A landscape with many peaks, sampled at points; each row gives a point and its height.
A climber steps from a point to the highest of its 2 nearest points, and stops where none of them is higher. Distance is the straight distance between rows; heights are no part of it.
Rin height 5.2: 150 145 144 119 130 104 128 112 108 124 106 133 152 124 144 126 119 165 112 114 127 155 158 108 149 125 148 140 138 166 148 122 173 144 148 146 123
bizet height 28.9: 125 150  96 127 149 142 110 144 129 130  99 102 125  91 125 126 124 120 126 152 156 106 111 117 141 108 138 126 162 111 116 120 127 164 131 124 139
midat height 46.3: 126 117 111 122 136 160 111 130 123 153 103 121 145 101 101 104 138 126 103 116 147 108 107 152 149  91 146 106 170 128 137 152 115 136 143 117 109
Lavi height 53.0: 130 131 122 120 115  97 115 155 116 142 102 144 130 125  82 112 110 126 125 152 133 143 180  93 125 123 131 147 113 147 145 112 164 144 103 133 132
vud height 53.6: 130  98 120 150 137 150 172 125 127 149 125 128 131 102 160 108 148 127 111 139 122 113 149 186 138 130 167 112 168 146 112 131 113 130 115 101 110
pesod height 13.7: 130 132  87 154 137 140 153 135 119 131 107 139 122 123 114 146 124 127 151 142 140 161 131 101 127 146 140 150 110 109 139 107 137 145  92 148 164
veg height 16.2: 125 103 153 158 124 157 154 118 117 131 144 137 118 147 173 159 155 131 143 130 108 109 164 166 111 152 129 104 133 126  92 125 144 119 114 100 144
dov height 24.8: 125 131 144 136 115 148 129 113 138 160 130 158 105 120 122 165 113 146 143 130 104 143 144 110 139 136 103 120 127 119 112 101 132 156 104 142 138
Suke height 34.5: 125 159 134 116 133 121 114 132 125 108 120 108 116 107 139 136 118 140 123 140 116 123 144 108 146 125 113 139 131 138 112 134 146 147 151 113 132
Levep height 41.1: 142 143 145 109 110  96 124 149 137 105 113 121 119 143  93 121 104 133  98 135 119 134 147 119 152 132 117 155 101 136 147 132 146 151 137 112 128
Duni height 23.7: 116 120 120 132 167 138 135 147 143 140 126 115 133 141  94 128 119 107 123 125 132 123 110 139 139 149 136 107 104 106 114 122 104 146 108 101 157
nal height 8.1: 147 116 121 136 128 148 165 103 138 166 111 163 127 136 165 171 139 154 115 103 106 166 156 127 137 164 149 134 132 160 150 132 146 136 124 121 157
sape height 45.9: 134 120 145 103 113 100 132 122 157  91 159 133 127 170 138 134 116 109 109  97 121 125  97 156 134 144 119 141  96 134 147 141 111  96 159 129 122
faro height 18.3: 115 103 143 158 141 156 141 127 133 119 146 148 109 153 140 182 148 118 152 129 123 110 151 139 129 153 125 121 110 109 108 128 140 126  99  93 162
sepe height 13.9: 121 120 132 131 101 141 132 103 146  99 155 155 113 141 167 153 138 121 159 125 118 135 107 137  98 141 121 131 132 115 131 108 141 104 123 131 132
zude height 15.9: 138 115 117 124 148 141 147 137 122 153 139 137 126 102 137 138 132 151 118 129  91 143 145 141 136 148 115 115 115 157 114 121 105 120 130 122 118
Bino height 45.6: 123 146 152 127 132 140  98 138 101 125 117 120 135 119 113  97 154 136 124 134 158  91 147 110 133  86 111 120 160 144 112 133 172 155 142 111 130
nutag height 57.6: 116 137 147 152 152 111 117 124 109 131 135 140 131 114 125 116 123 134 144 119 148 129 169  93 131 122 115 123 146 144 106 121 177 125 119 142 132
dus height 9.9: 126 150 105 110 103 136 139 128 133 106  95 107 139 129 112 115 147 132  94 127 109 130 104 149 139 113 151 152 141 116 158 153 111 115 150 127 107
Guzes height 30.6: 116 128 145 142 121 129 135 106 125 112 125 129 110 145 136 163 103 145 134 123 111 135 152 148 149 129 120 146 131 107 135 156 141 133 119 104 148
rada height 14.8: 110 109 116 154 133 148 130  97 133 149 143 165 106 137 126 152 144 122 152  99  96 154 139 112 129 144 114 117 138 111 110 113 146  93 106 143 134
Pamub height 18.1: 123 106 111 137 140 140 145 108 112 147 124 129 115 121 135 160 134 157 136 149  72 154 165 143 145 138 131 118 130 137 123 118 116 130 100 111 133
kufo height 54.4: 136 115  91 124 107 123 140 133 142 140 103 142  99 119 124 155 110 123 132 156 102 126 152 131 111 142 136 149 121 122 126 134 122 112 112 123 138
ful height 35.0: 160 146 121 118 124 106 110 162 118 104  92  78 133 119 102 105 137 120  94 150 156 114 121 115 136 106 131 149 144 113 151 132 156 151 146 122 129
les height 4.2: 135 134  99  94 139 133 126 135 151 116 128 126 137 117 145 161 118 127 129 145 108 140 104 111 115 153 135 111 110 146 137 104  91 129 141 123 123
tik height 24.1: 130 125 153 138 137 120 131 110 101 120 125 118 143 118 116 100 127 150 124 140 127 123 159 143 157 104 139 132 156 148 122 133 149 147 126 114 124
Zisul height 24.7: 117 125  96 138 154 133 130 124 127 158 103 128 120 102 137 139 116 130 135 140 147 114 143 127 132 123 157 119 171 126 101 117 137 144 117 125 144
pem height 5.3: 134 140 123 104 129 141 126 135 147 119 130 116 138 120 161 149 122 128 133 154 141 101  96 126  83 137 131  96 134 139 120 102 105 145 133 114 124
Dage height 35.4: 133 120  98 127 158 121 144 137 124 162 104 124 135 107 134 133  97 137 101 109 140 128 134 138 133 140 154 129 129 139 136 163 122 118 141 122 135
Dud height 22.6: 130 124 119 153 119 133 154 128 114 153 119 153 127 108 142 114 125 134 113 102 155 120 148 141 133 120 140 148 161 136 118 161 147 105 138 153 124
sir height 26.8: 133 113 136 123 120 100 124 106 114 102 128 118 128 120 122 100 119 143 118 143 116 116 156 157 147  98 130 149 155 155 138 151 126 108 141 129  98
sor height 25.6: 137 116 113 137 117 129 150 134 136 149 147 170 105 118 147 124 116 124 111  81 133 132 131 137 132 143 114 140 128 146 112 147 134  88 151 152 117
leboz height 9.6: 137 119 107 141 125 149 155 111 149 133 129 171 110 128 159 181 130 132 138 113 106 163 137 118 135 162 132 160 113 133 159 141 128 113 119 129 152
Vemu height 43.5: 149 142 152 112 106  98 154 139 155  99 125 125 126 148 131 138 104 128  87 119 117 121 126 148 142 146 120 161 100 139 152 152 118 122 150 129 121
Rago height 42.9: 148 156 129  91 132  91  99 164 125 108 108 122 153 130 112 111 102 119 113 128 148 140 127  83 129 124 139 129  75 155 165 126 132 137 148 150 109
bef height 49.4: 119 151 168 151 141 145 125 130 112 135 151 124 135 120 152 126 148 137 148 128 157  99 131 111 103 127 103 106 138 125  90 125 147 143 127 131 134
Mis height 19.2: 129 123 100 142 128 138 154 155 117 144 106 127 114 140  93 123 139 119 106 122 126 119 139 148 139 136 131 149 120 105 118 141 142 123 114 111 157
Zes height 32.2: 147 147 111 108 131 123  93 140 129 124  91  81 131 106 115 113 111 123 112 142 149 115  91 107 136  96 131 128 144 107 145 128 123 156 147 136 125
Liki height 48.4: 121 114 156 109 121 119 111  98 154 110 170 152 129 163 129 139 114 126 143 106 108 141 108 135 125 138 115 120 100 138 146 130 111 109 141 126 116
kep height 41.0: 116 128 132 100  95 128 124 122 126 128 133 118 136 147 157 109 136 134  98  83 115 124  78 170 117  95 129 115 125 119 165 160  87  91 164 140  72
bimo height 46.2: 132 146 143 109 100  78  97 112 120  84 141  97 112 144 135 127 119 143 125 134 107 137 126 110 128 112 105 157 116 128 154 147 130 108 164 154  99
Kena height 33.0:  98 152 154 141 116 129 133 111 110 111 138 117 125 133 127 127 122 140 125 113 124 122 140 142 152 112 108 151 139 111 120 174 134 119 138 123 127
vap height 41.8: 136 112 124 123 108  99 100 118 124  92 151 113 114 166 129 124 118 120 142 109 110 160  96 129 116 127  95 141  92 102 157 134 103  85 141 158 127
pavem height 46.4: 126 122 129 143 127 137 174 109 134 120 133 129 137 112 177 119 162 128 130 153  92 137 151 172 138 146 163 137 151 155 112 120 118 122 118 121 119
fogup height 22.9: 122 119 119 141 107 121 137 134 110 115 116 129 132 137 103 112 103 116 139 131 140 125 128 146 114 115 128 153 116 102 144 160 112 101 112 144 130
pib height 6.7: 127 150 136 108 139 121 121 146 123 123 121 104 145 112 126 144 110 130 137 176 142 113 130  96 100 132 118 108 119 140 128 109 109 161 119 127 126
kip height 19.8: 137 124 120 140 137 119 134 145 118 141 100 135 149 113  95  96 105 116 123 134 171 119 132 135 131 113 149 148 131 123 144 150 127 135 113 151 135
sifa height 22.7: 137 146 159 134  96 137 120 122 133 139 140 140  99 137 117 129 131 141 137 123 108 133 121 106 132 121  84 134 120 109 109 104 140 146 119 147 124
Liva height 9.8: 134 130 137 125 121 138 145 120 126 144 138 133 143 129 175 147 160 147 107  90  99 151 124 146 119 154 135 113 144 138 123 132 128  96 160 134 111
Gis height 53.7: 146 120 118 113 134 136 121 133 124 131  98 103 137  95 101 104 138 133  95 160 117 104 125 152 147  96 139 128 156 143 140 137 112 138 135 120 103
geres height 23.5:  98 143 128 139 180 149 123 139 117 154 121 126 152 130 102 135 148 133 127 131 161 117 149 124 124 145 148 100 138 135 103 123 145 164 125 108 161
gitu height 39.4: 127 118 122 125 111 118 110 118 127 134 133 145 118 146 138 124  94 121 128  68 123 157  99 134 134 125 109 131 102 107 144 155  99  87 148 173 118
kozer height 7.5: 134 120 115 117 118 136 109 124 133 152 118 127 148 124 118 104 120 104 152 140 152 127  87 111  96 112 139  99 138 115 125  97  85 133 108 168 121
lar height 12.0: 122  99 114 130 140 130 140 135 148 140 138 151 126 133 100 132 104  94 157 150 124 135 130 129 123 149 128 118  84 131 128 117  76 129  86 133 142
Zadan height 27.0: 123 112 149 128 146 118 100 116 138 141 147 110 146 111 126  93 120  99 131 115 171  97  97 136 134 102 136 110 155 123 121 159 106 114 146 139 104
Tel height 22.2: 131 126 154 136 134 144 128 120 138 135 138 161 114 127 116 186 118 138 144 151 108 152 167  87 159 149 102 136 105 142 148 102 132 176  95 125 153
Bifi height 43.9: 123 132 111 123 111 113 108 119 124  88 153 113 109 130 127 127 137 128 149 140 101 150 113 111 115 128 101 149 109 119 137 126 118  91 145 147 111
kebub height 36.0: 139 147 141 131  88 123 130 149 132 102 121 117 110 136 102 115 127 120 140 168 145 116 132 109 108 121 114 152 110 106 126 114 146 157 109 127 132
Zifi height 42.5: 125 145 140 106 124 130 119 108 128 124 139 140 147  99 172 137 113 141 133 126 137 118 117 119 109 126 138 113 132 161 130 140 118 123 164 155  90
dagab height 29.9: 107 148 157 135 139 133 123 123 121 132 145 126 150 110 128 108 127 123 120 100 162 112 118 131 145 116 128 132 139 131 121 178 121 120 157 143 109
Rari height 15.4: 117 158 129 134 127 133 129 148 108 101 119 106 141 152  96 124 166 126 125 133 139 122 137 111 119 131 124 143 123 114 121 142 157 123 138 113 152
fuzuk height 6.5: 151 123 126 118 137 123 134 105 128 144 122 160 140 130 154 155 111 162 124  96 122 162 145 104 134 146 148 116 132 167 141 106 156 139 143 141 131
gidus height 14.3: 108 115 119 128 148 121 127 103 120 110 137  96 124 107 157 122 141 135 123 146  81 124 143 168 147 121 140 121 160 136 114 140 110 104 141 101 108
Vin height 60.8: 121 118 134 128 132 102 119 148 145 143 112 162 124 141  92 134  78 113 141 146 151 135 171 104 128 136 132 137  99 142 151 122 145 155  85 117 152
pobe height 19.1: 117 125 139 120  97 150 109 107 136 146 149 146 116 160 133 121 148 127 135  81 113 137  90 121 106 117 105 103 138 105 117 117 131 103 137 129 118
fazo height 33.7: 123 115 134 141 133 142 145 128 126 130 148 119 124 112 133  99 148 137 127 123 113 128 104 170 146 108 124 118 143 110 117 112 100 126 110 116  99
zudav height 63.8: 158  95 108 128 140 127 142 125 125 149 112 119 138  89 149 106 135 135  98 134 124 120 131 169 142 113 158 121 178 155 134 132 111 116 137 124  99
firab height 40.0: 128 116  99 113 130 146 128 130 126 158 102 145 148 117 121 114 110 128  94  86 158 118 115 148 134 117 174 114 145 142 147 171 120 113 164 131 101
vapid height 14.4: 151 116 123 137 142  98 135 152 121 138 138 139 135 126 109 112 135 113 140 138 131 139 148 103 111 148 116 134 104 138 117 103 134 100 107 153 134
kevol height 42.8: 153 128 104 127 118 115 149 133 122  87 110 107 121 129 117 110 148 138 108 154 111 133 143 143 148 127 147 159 143 140 134 115 151 133 136 107 132
dun height 58.4: 113 135 139 155 144 147 116 124 119 140 143 130 127 125 117 114 128 125 158 126 167 115 114 107 127 110 117 105 142 103  93  95 141 161  99 143 139
naza height 27.3: 137 132 161 132 121 137 117 105 164 150 135 172 115 145 131 172 118 124 139 100 117 148 133  88 138 153 113 131 122 117 134 110 150 140 119 150 147
Kava height 36.9: 123 121 138 123 145 125 118 113 129 112 153 108 132 124 115 105 113 142 139 137 114 133  94 146 142 107 115 114 126 124 129 115  88 142 119 115 105
tup height 19.3: 140 105 120 139 160 110 149 139 137 162 128 140 121 141 109 144 124 120 126 121 124 145 153 117 145 160 135 137 100 131 132 127 137 128  99 113 168
gar height 8.9: 144 132 112 109 130 128 105 132 117 125 119 128 137 141 109 140 123 136 135 109 114 165 110  89 124 137 113 119  99 119 143 113 125 123 140 149 138
sig height 39.0: 143 158 132 124 127 123 112 168 119 127  87 122 145 108 103 102 132 127 103 153 173 106 145 119 133 106 138 145 143 142 149 120 169 179 133 127 135
pimu height 20.6: 106 123 163 157 167 135 137 129 119 138 137 137 138 156 121 154 136 134 141 124 147 116 170 134 131 152 136 111 117 123 109 136 162 153 104  97 167
rig height 36.8: 131 166 149 107 105 128 106 123 117 105 117 108 129 122 144 120 122 146 121 135 144 103 111 103 121  93 119 135 135 136 137 149 144 153 159 125 112
ras height 35.6:  92 124 138 136 102 147 132 103 120 119 152 146 116 137 135 123 114 139 138  97 121 129 117 159 128 107 106 127 137 110 129 161 114 104 132 122 105
bafo height 49.3: 123 113  88 123 107 123 147 133 149 116 130 143  95 132 124 139 136 115 125 136  81 143 131 151 127 145 123 160 110 124 138 138 101  83 126 125 122
Zudeg height 26.9: 129 125 128 127 128 173 129 121 115 117 134 134 138 105 136 105 145 149 131 137 145 103 115 146 128  94 126 100 163 151 110 112 125 159 132 103 112
buk height 5.4: 136 123 120 120 100 144  94 125 127 136 119 107 139 134 120  69 146  90 143 128 138 126  57 115  97  89 120 108 117 113 142 126  69 122 123 157 117
sopek height 11.5: 131 142 130 127  93 133 137 133 111  99 115  80 138 139 110 106 182 119  97 144 126 102 109 152 131  88 125 152 162 111 151 163 118 106 145 123 113
Gul height 27.9: 113 119 124 113 114 138 121 128 144 134 168 156 115 123 170 126 112 108 119  81 148 111 101 147 116 142 120 113 125 141 113 153 121  88 178 137 100
bava height 20.8: 121 138 135 118 109 156 107 120 123 147 135 129 121 139  97 106 142 135 134 110 113 130  97 112 128 106  97 112 124 110 111 114 122 134 128 130 122
pebip height 12.5: 139  82 109 149 126 138 135 117 129 131 142 164  94 145 119 156 128 124 161 130 108 138 146 124 129 133 117 124 116 114 122  94 143 112  89 123 145
Nenu height 55.8: 136 117 162 137 122  91 116 128 141 112 131 122 118 170 107 164 120 115 139 133 123 140 157 112 135 148 122 152 105  95 147 133 152 123 105 113 160
vogev height 22.0: 139 116 123 123 120 147 124 136 133 112 156 120 135 103 158  84 158 105 123 117 150 107  67 154 120  95 118 122 146 129 140 137  94 100 149 136  89
Luza height 41.7: 140 125 128 144 150 137 170 119 137 133 134 135 142 122 180 144 150 139 126 135 119 142 149 142 129 169 157 123 141 162 112 113 132 141 127 113 146
pinu height 32.1: 131 140 162 116 106 136 116 105 112 121 140  91 144 113 154 103 172 147 116 144 109 112 101 142 123  79 116 125 155 148 149 156 101 121 154 137  77
Geg height 8.6: 147 132 111 125 118 129 129 135 109 123 113 111 128 124 160 152 140 150 121 122 109 136 123 133 102 137 125 127 143 113 126 125 135  99 147 125 134
gep height 40.1: 147 138 134 117 128  97 113 157 128 116 112 134 143 137 113 144  93 124 131 133 137 174 145  78 126 150 123 143  69 138 180 126 131 145 122 149 136
zoto height 16.0: 121 107 116 132 139 132 143 116 120 125 124 107 117 116 165 149 119 156 124 142  76 142 136 179 127 131 134 109 141 122 136 126  99 118 117  96 115
litif height 29.2: 121 112 123 115 123 136 109 127 147 151 146 165 125 142 142 140 109  97 137  78 143 130 111 116 101 158 121 106 102 129 121 147 121  86 159 151 129
fol height 51.8: 132 121 164 116 126  91  96 109 152 112 144 125 130 162 109 144 105 121 151 130 119 148 122 101 129 135 116 131 101 110 146 116 125 133 118 130 138
zev height 9.7: 131 111 108 125 122 118 119 122 140 138 120 143 150 133 120 105 115  92 149 125 151 131 105 125  94 135 156 122 123 119 128 123 104  98 122 163 132
Fasen height 26.1: 127 105 106 144 117 136 125 136 116 131 125 129 128 116 123  96 127 104 138 124 159 103 111 156 111  98 131 131 151 101 123 151 110  92 117 141 115
mez height 29.4: 113 130 116 127 168 155 125 143 140 163 129 152 119 128 115 176 109 125 127 117 138 139 137 100 148 158 114 107 108 131 123 117 118 172 115 112 172
sev height 60.6: 127 134 148 143 132  93 109 163 112 103 128  92 106 148 109 150 123 118 136 150 134 135 170 100 132 138 107 140  99  93 132 129 166 141 103  98 153
bibo height 47.4: 159 119 108 125 136 113 130 136 117 114  94  80 125  99 114 111 138 139 100 182 109 119 140 144 152 112 148 137 160 133 135 106 135 153 124 110 122
nav height 37.4: 133 151 139 132 131 154 151 120 138 119 128 150 145 118 148 123 147 149 128 123 141 134 129 128 136 139 147 130 149 156 112 108 149 164 139 128 133
gife height 45.3: 123 151 128 145 140 110 127 177 119 136 103 143 137 118 100 102 131 117 119 157 169 129 175 107 136 125 138 151 125 151 139  95 182 180  95 124 145
vuf height 32.3: 131 131 140 116 122 123 110 119 121 113 145 132 112 130 157 135 120 144 124 102 120 115 136 123 129 120 101 117 138 145 103 134 152 114 164 113 124
Nidi height 29.7: 141 110 128 149 138 133 151 144 127 148 135 126 138 125 130 106 129 124 121 113 149 119 110 166 123 130 141 121 142 108 115 132 113 118 117 127 125
tono height 43.4: 110 115 123  88 112 114 108 118 154 120 151 133 121 155 135 113 108 105 107  88 107 122  85 165 127 127 126 112  96 135 151 154  80  85 166 136  91
gobe height 11.4: 127 124  90 150 147 150 162 127 138 132 123 163 124 126 150 152 121 136 142 113 150 147 131 124 119 152 149 138 126 134 134 128 141 132 115 122 159
lafa height 8.2: 125 130 120 113 155 121 134 147 133 130 122 103 126 124 104 158  99 128 122 182 120 127 135 111 138 145 116 106 108 131 125  87  96 184  93 111 140
kaga height 67.9: 118 141 144 150 152  98 107 140  99 119 130 108 127 127 106 123 120 135 146 139 144 148 162  90 143 120 113 133 123 111 123 108 172 145 102 127 144
Lov height 13.4: 123 147 136 125 126 146 131 136 112 123 105 106 160 140  95 106 173 122  99 128 149  99 123 145 132 109 143 137 156 122 135 160 142 129 146 115 137
vari height 17.0: 132 142 108 139 134 146 134 164 105 124 102 102 138 135  89 129 146 123 122 147 141 131 119 123 116 139 128 132 108  92 133 122 136 149 114 119 161
Tebiz height 10.2: 125 126 110 112 123 141 117 108 134 145 131 152 139 128 131 132 125 141 142 101 102 173  98 109 119 133 129 109 120 127 140 107  99 111 134 166 104
bos height 35.5: 118  92 102 140 135 132 145 128 143 123 131 119  95 141 130 160 143 115 144 151  86 122 132 160 138 139 144 122 115  98 110  98 114 119  87  93 134
duta height 43.3: 116 122 154 149 115 129 137 121 114 134 153 111 128 127 141 124 148 121 158 148 125 106 112 149  99 118 116 123 125  92 109 129 110 111  98 139 114
Ririr height 39.3: 135 156 133 100 113 142 100 114 123 133 116 132 140 109 152 122 117 142 124 103 155 107  92 103 122  92 135 115 136 139 136 146 130 141 166 154  93
Padu height 34.4: 122 132 132 121 129 128 109 106 116  90 150  77 122 114 139 102 149 154 135 157  97 130  94 139 134  85 110 125 143 131 143 126  96 134 137 113  87
Gem height 12.1: 138 121 117 121 133 120 130 117 126 140 135 142 148 120 125 122 142 128 140 127 121 140 129 113 105 141 140 122 135 144 119 108 130  94 131 157 117
bida height 38.3:  97 123 124 107  98 148 117 104 138 122 145 143 129 129 154 113 112 127 137 107 136 117  84 156 100 102 135 111 138 125 147 151 101 108 145 122  87
zafu height 60.7: 120 147 128 121 139 124  90 140 124 128 113 147 135 127 117 109  88 125 141 102 181 123 128  86 120 109 121 116 122 129 131 132 152 147 138 144 137
lugi height 12.6: 134 122 120 128  94 132 146 123 150 117 149 152 120 138 167 124 145 118 128  96 122 142  91 151 113 138 129 142 139 117 130 110 131  89 143 151 114
Lazim height 12.8: 108 133 156 124 133 129 118 101 120 125 134  98 137 123 152 118 145 135 114 121 109 105 135 158 145 113 136 111 172 135 105 160 126 118 159 101 114
Fiti height 70.9: 113 134 130 141 147 145 111 118 124 141 135 157 143 127 104 103 107 122 153  99 166 143 116  93 129 120 120 107 128 128 117 110 133 149 118 159 136
pizut height 46.5: 136 148 132  95 140  97 111 122 133 115 129 136 161 128 141 126 121 125 126 112 142 131 128  94 127 135 157 123 106 165 142 133 141 113 165 157 103
nitez height 53.1: 133 126 138 137 134 120  99 135 113 130 133 143 129 119 117  94 121 126 137 103 174 106 136 101 122  96 107 121 151 137 113 127 167 117 140 144 122
vebog height 10.0: 115 123 114 129 143 132 137 146 122 156 121 131 132 117  84 133 100 119 142 168 124 136 139 115 132 135 119 116  98 128 124 108  86 161  86 144 136
Lum height 44.2: 131 141 177 147 117 136 142 115 109 121 148 127 139 132 157 144 154 143 151 148 117 124 152 117  98 143 108 121 125 131 110 119 148 127 114 141 130
suk height 14.0: 125 106 113 138 148 133 165 139 149 153 142 144 118 116 121 139 129 120 130 137  93 146 131 149 139 161 126 136  89 135 131 133  77 119  97 124 128
rud height 51.7: 143 142 146 119 123 105 109 147 130 106 134  92 136 142 100  86 138 105 115 125 146 112  94 112 132 110 109 139 113 113 130 136 119 126 140 131 128
guz height 49.2: 112 131 137 140 135 152 119 137 115 143 131 101 125 140 112 124 149 120 146 141 139  95 104 130 105 109 119 100 125  87  98 115 118 143  99 109 139
tevi height 33.5: 146 133 147 125  96 118 135 140 124  98 134 130 125 132 139 126 115 129 141 149 144 106 130 130  90 124 109 145 115 128 136 133 140 125 127 131 126
nasel height 38.9: 125 122 130 145 115 124 138 122 125 109 134  99  98 140 121 139 150 137 138 154  86 136 133 148 148 126 125 142 120  90 111 109 130 134 101 115 124
zimu height 30.1: 113 125 138 146 115 167 145 109 120 109 156 143 119 123 149 121 147 146 154 129 119 122 119 150 130 110 116 112 144 128 103 105 130 142 113 106 113
goba height 60.9: 128 128 104 133 123 115 128 135 139 134  96 136  96 125 129 174  89 126 137 151 129 131 167 107 127 143 137 154 119 113 142 139 147 141 108 112 165
rapas height 26.4: 109 124 107 142 182 155 142 147 138 165 124 132 138 129 125 147 120 123 123 112 165 125 120 131 128 159 149  95 127 124 107 120 114 163 119 110 164
Ribim height 19.4: 117 147 130 153 142 141 156 135 122 152 125 165 120 119 109 142 131 134 135 143 131 153 167  93 156 150 117 148 103 146 128 102 166 180  91 138 158
tonen height 39.7: 129 129 149 105 134 115 105 103 120 126 151 116 137 117 150 131 111 158 139 133 108 132 112 125 116 117 114 104 125 146 131 123 104 127 145 137  95
pabuz height 31.2: 119 130 137 120  90 121 132 124 116 108 148 119 121 134 137 117 144 117 126 140 128  92 120 149  95 111 104 144 132 130 124 151 122  86 145 134 110
siga height 56.3: 149 135 110 114 133 107 121 148 135 113 128  98 135 120 105  97 156 107 106 134 118 124 105 122 137 126 126 148 124 130 125 132 109  96 154 141 114
Bediz height 16.6: 123 126 103 146 147 112 135 126 126 145  98 145 142 130 107 114  97 117 145 119 168 147 139 106 126 132 160 147 128 119 144 133 146 137 103 149 159
Tokoz height 7.6: 145 141 109 109 137 139 111 147 110 140  98 120 142 128 123 142 130 152 116 120 137 130 121 110 110 132 131 109 132 128 127 113 148 139 148 122 145
led height 31.9: 116 115 100 123 154 141 123 138 135 153 125 155 129 126 117 134  99 114 128  93 144 131 128 120 126 149 133 111 106 136 118 155 112 111 144 123 145
Gafu height 21.5: 132 114 123 138 143 116 151 141 148 132 130 121 114 154  89 133 132 111 114 130 104 133 132 144 158 153 133 147  95 105 123 130 120 129 101 101 156
sel height 18.0: 104 127 135 133 142 150 143 113 138 137 129 125 132 135 127 153 121 137 139 151 129 114 127 146 135 134 147 101 140 119 108 101 116 177  92 101 141
Dul height 29.0: 133 111 121 112 108  92 122 117 116  92 142 106 128 120 141 105 144 118 117 149 123 104 130 159 117 103 127 154 155 152 143 147 121  72 158 146  96
dab height 11.2: 121 133 144 132 101 128 156 120 147 147 138 134 143 129 172 124 161 120 104  95 122 134 108 166 122 142 152 135 161 117 125 142 118  92 151 148 102
roni height 48.6: 139 135 147  96 109  85  96 129 126  97 150  91 125 154 123  92 125 111 116 124 134 104  93 110 118  97 106 137 103 138 148 145 117 106 163 140 104
mobur height 41.6: 120 132 130 126  95 120 121 110 135 101 152 104  97 151 131 144 172 129 136 143  71 143 124 131 127 135 103 146 124 104 120 117 125  96 134 122 118
Kera height 32.0: 117 148 123 123 157 132 120 140 141 131 109 125 115 127 127 163 109 137 114 130 124 125 147 115 154 149 126 127 122 132 120 125 152 176 133  87 168
ribav height 17.1: 103 121 137 130 115 149 120  96 133 168 140 153 124 126 139 140 136 140 141 104 106 140 129 131 116 129 127  96 156 118 108 119 127 112 129 133 109
ligu height 15.7: 120 125 121 125 118 139 137 110 145 113 132 137 132 140 130 154 131 128 161 157 119 134 118 127 108 138 145 123 130 117 126  98 121 140 100 119 137
Bon height 68.4: 124 134 117 124 110 115 105 150 147 107 106 155 105 147 105 145  90 105 147 136 150 136 160  86 122 135 120 148 100 120 146 132 155 140 115 117 158
pap height 14.2: 133 125 151 143 128 143 152 138 116 128 121  97 123 135 152 141 160 129 121 156 102  92 145 166 120 141 132 113 132 114  91 125 130 133 110  96 135
Rolep height 29.8: 126 155 150 121 129 129 115 126 147 149 108 168 145 148 113 155 120 136 129 109 146 148 145  82 124 150 136 128 117 139 143 111 172 163 125 148 154
bemi height 38.7: 149 137 129 135  99 118 141 158 118  96 119 102  94 130  94 121 127 136 109 167 116 138 157 127 148 132 110 160 103 114 135 112 158 173 117 103 136
vago height 51.2: 140 135 125 107 155  74 122 143 141 120 127 109 141 125 116 112 120 112 107 123 126 133 136 113 148 142 143 149 113 151 135 141 130 103 151 135 125
vob height 45.7: 144 117 102 123 116 108 162 123 146 100 121 124 105 144 137 138 141 130 104 138  85 139 147 157 146 149 142 165 126 147 136 132 133 104 137 100 138
Datu height 16.9: 135 110 129 148 159 122 140 153 129 153 133 156 144 146  96 116 119 104 141 109 155 149 143 105 123 157 125 125  83 134 129 119 128 128  97 141 166
zedud height 20.9: 120 144 146 135 152 134 140 120 120 129 120 103 162 115 110 117 147 137 126 163 136 120 128 138 145 123 153 122 149 131 123 115 125 169 112 120 130
fod height 24.2: 117 119 134 133 135 134 107 124 135 142 167 117 128 102 162  98 139 104 137 101 150 114  76 136 124 113 114 106 151 114 108 136 103 100 151 145 100
dube height 33.6: 127 152 134 134 125 138 145 127 138 154  95 155 137 130 123 135 137 140 119 135 140 130 156 121 126 146 156 142 145 144 122 113 171 170 123 134 157
sofu height 30.0: 133 123 141 126 119 126 124 129 117 131 157 131 126 115 172 117 138 123 105  97 153  92 131 143 119 123 117 115 161 156 100 152 145  94 183 134 108
sugut height 21.0: 120 109  90 136 158 133 154 111 122 148 112 120 112 100 155 140 124 137 130 156 109 127 163 141 149 135 158 116 159 154 101 108 125 145 105 102 142

Where does a climber stop that starts at each point below?
rada -> zudav
sugut -> Bon
Geg -> kaga
fod -> kaga
sir -> kaga
Lazim -> kaga
Tel -> zudav
